Each row is a point on a landscape with many valleys, with its height.
A ball rolls from a point to whichever of its 3 nearest points has the largest drop for the distance, and stops where none of them is lower. Distance is the straight distance between rows; heights are no part of it.
Vos h=295: [  1  15  -4   4  -4  -2  -2   5  -9 -10]
papu h=217: [  4  14  -5  13   1  -3   0   4  -1 -14]
dil h=502: [  5   9  -2  18   6  -8   1 -18  36 -30]
Gabu h=208: [ -3  18   2  -1  -1  -3   5   6   5 -27]
Zag h=664: [-10   4  -6 -29 -12  -4  12  14 -11  31]
duta h=46: [-10  19   8 -14   8   9   5   7  44 -40]
Daki h=264: [-14  15   3 -37 -14 -15  16   8   4   5]
fam h=175: [ -4 -23   8 -14   4  12   1  13 -30  25]
Rop h=102: [ 14 -16  -6  35   7  11 -16 -16   0  10]
Gabol h=505: [  2  13  -1  10   4   0   3 -12  34 -37]
leten h=149: [ 17 -45  17  17  16  15   5   2 -35   6]
Tuki h=99: [  0  -1  -1  11   7  11  -5  12 -18   8]
ropa h=128: [ -5 -10   4  -3   2  13  -4  16 -27  16]
birod h=399: [ -5   3   1 -12  -4   1  -3  13 -20  14]
gule h=239: [  2   9  -4  14   1   3  -3   3 -12  -2]
Kab h=389: [ 11   4 -10  30   1  -9  -9 -21  14 -10]
Parol h=151: [ 10  -8 -10  36   4  -3 -18 -21  10   4]
vidub h=676: [ -7   3 -14 -35 -19  -2  25  10  -7  37]
nef h=57: [  2 -35  15  -3  10  14   0  12 -34  17]
masim h=161: [ -2   6  -2   2   0   5  -2  12 -18   5]
zalu h=282: [ -5  17   1  -4  -1  -7  -1  10  -1 -15]
gagi h=88: [ 10 -31   9  17  13  17  -3   1 -25   8]
tofi h=262: [-15  18   4 -28  -9 -13  10  11  -1  -8]
ribir h=238: [ -4  16   5  -9  -2  -2   8   7  14 -34]
miv h=493: [ -9  -6   3 -18  -7   4  -3  14 -21  24]
renuk h=187: [  8 -23  -1  39  13  -6 -35 -32   5  17]
Lare h=296: [-10  21  10 -21   5   7   7  10  33 -35]
Ruzes h=152: [-17  18  10 -37  -7  -8  16  10  17 -19]
Boral h=507: [  1  17   0   5   2  -2   5  -4  27 -34]
Visu h=118: [ 18 -43  10  26  14  14  -1 -10 -23   8]
buki h=283: [  8   2  -8  30   4  -9 -15 -23  13  -4]
tezof h=265: [ 17 -35   0  36  14  11 -14 -22  -6  13]
fon h=211: [ 11  -1  -9  32   4   1 -15 -14   3   1]
Gak h=297: [-11  13  -6 -40 -17 -15  20   6   3  13]
Dofo h=674: [ -8  -5  -8 -30 -11  -2  14   9 -13  38]
danub h=685: [ -4  16 -14 -43 -22  -8  33   8   0  27]
vog h=117: [  3  -6   3  35   3 -18 -38 -35  16   0]
kiv h=58: [  4 -10   7  37   9 -16 -49 -35  12   5]
nurad h=509: [ -3  20   2  -1   4  -1   6   1  31 -36]
vokof h=207: [ 10  12  -4  19   2  -8   0  -9  17 -25]
lozep h=237: [ -9  21   9 -24   2  -1   6  12  24 -34]
Diter h=56: [  6 -13  -5  35   7  -7 -28 -31  13  10]
zagav h=323: [  7   9  -8  26   1 -14  -4 -17  21 -21]
dek h=159: [ 12 -43  13  10  12  14   7   2 -39   8]
risop h=98: [ 17 -29   0  30  11  14  -8 -11 -14  11]
Fol h=62: [ 13 -22  -4  37  11   5 -22 -23   3  16]
kisi h=423: [  5   6  -8  24   2 -14  -8 -22  29 -19]
popu h=362: [-13  21  10 -22   8  12   5  14  42 -36]
zet h=131: [  4  14  -6  12   2  -4   0  -2  10 -23]
mubek h=393: [  9   0  -8  34   1 -15 -19 -30  20  -6]
Sinol h=188: [-16  22  12 -34  -3  -4  10  12  25 -24]
sep h=680: [ -1  10 -16 -40 -21  -2  37  11   0  34]
mamom h=87: [  4 -15   5  12   6  17  -6  11 -24  12]
Kun h=60: [ 11 -18  -5  30  10  15  -9 -11  -6  10]
kufu h=193: [-15  16   6 -37  -9 -13  14  11  11 -11]
mit h=269: [ -8  16   7 -19  -1  -4   9   9  12 -24]
rika h=312: [-12  13  -1 -34 -15 -11  10   9  -4   1]
lumov h=245: [ 9 -4 -6 28  4 10 -7 -3 -3  3]
Meni h=677: [ -4   6 -15 -39 -19  -1  27  10  -7  35]
Rasi h=317: [ 10   8 -10  21   3  -1  -6  -5   3  -8]
niro h=356: [ -8 -13   1 -22  -5   7   3  15 -23  33]
kon h=673: [ -9   8  -8 -39 -20  -6  18   9  -6  31]
kodib h=367: [-11  14   0 -28 -14 -13   6  10  -8   5]
buro h=76: [  6 -29  13   3  10  17  -3  12 -33  13]
Ganof h=84: [  9 -20   6  17  11  21  -4   4 -22  11]
sot h=216: [-16  14   2 -43 -13 -14  16   8  13  -5]
Nitod h=101: [ -8  17  -1 -13  -5  -7   0  13 -11  -3]
tem h=577: [-11   1   1 -19  -9   0   3  12 -17  23]
nen h=319: [ -5  18   3 -18  -7 -11   6  12   3 -17]
vaf h=97: [ 13 -31   4  26  13  18  -4  -1 -18  12]
sadun h=79: [ 12 -13  -1  25   9  18  -7  -1 -16   8]
nodif h=336: [-13  17   2 -24 -11  -9   6  10  -6  -2]

Call two points neighbours if one is among the 3 nearest of the other. Go from one point of each pair to the other, from neighbour to neighbour, staying as low as possible. Name the highest point that can't be avoided.
nef / Nitod -> zalu
Fol / duta -> Lare
zet / Fol -> gule
Fol / nef -> Rop
nef / Kun -> mamom

Where does a ball stop that starts at each point below?
miv -> nef
rika -> Ruzes
lozep -> Ruzes
buki -> Diter
Gabol -> zet
tofi -> Ruzes
Vos -> zet
Rasi -> zet
dek -> nef
mubek -> Diter
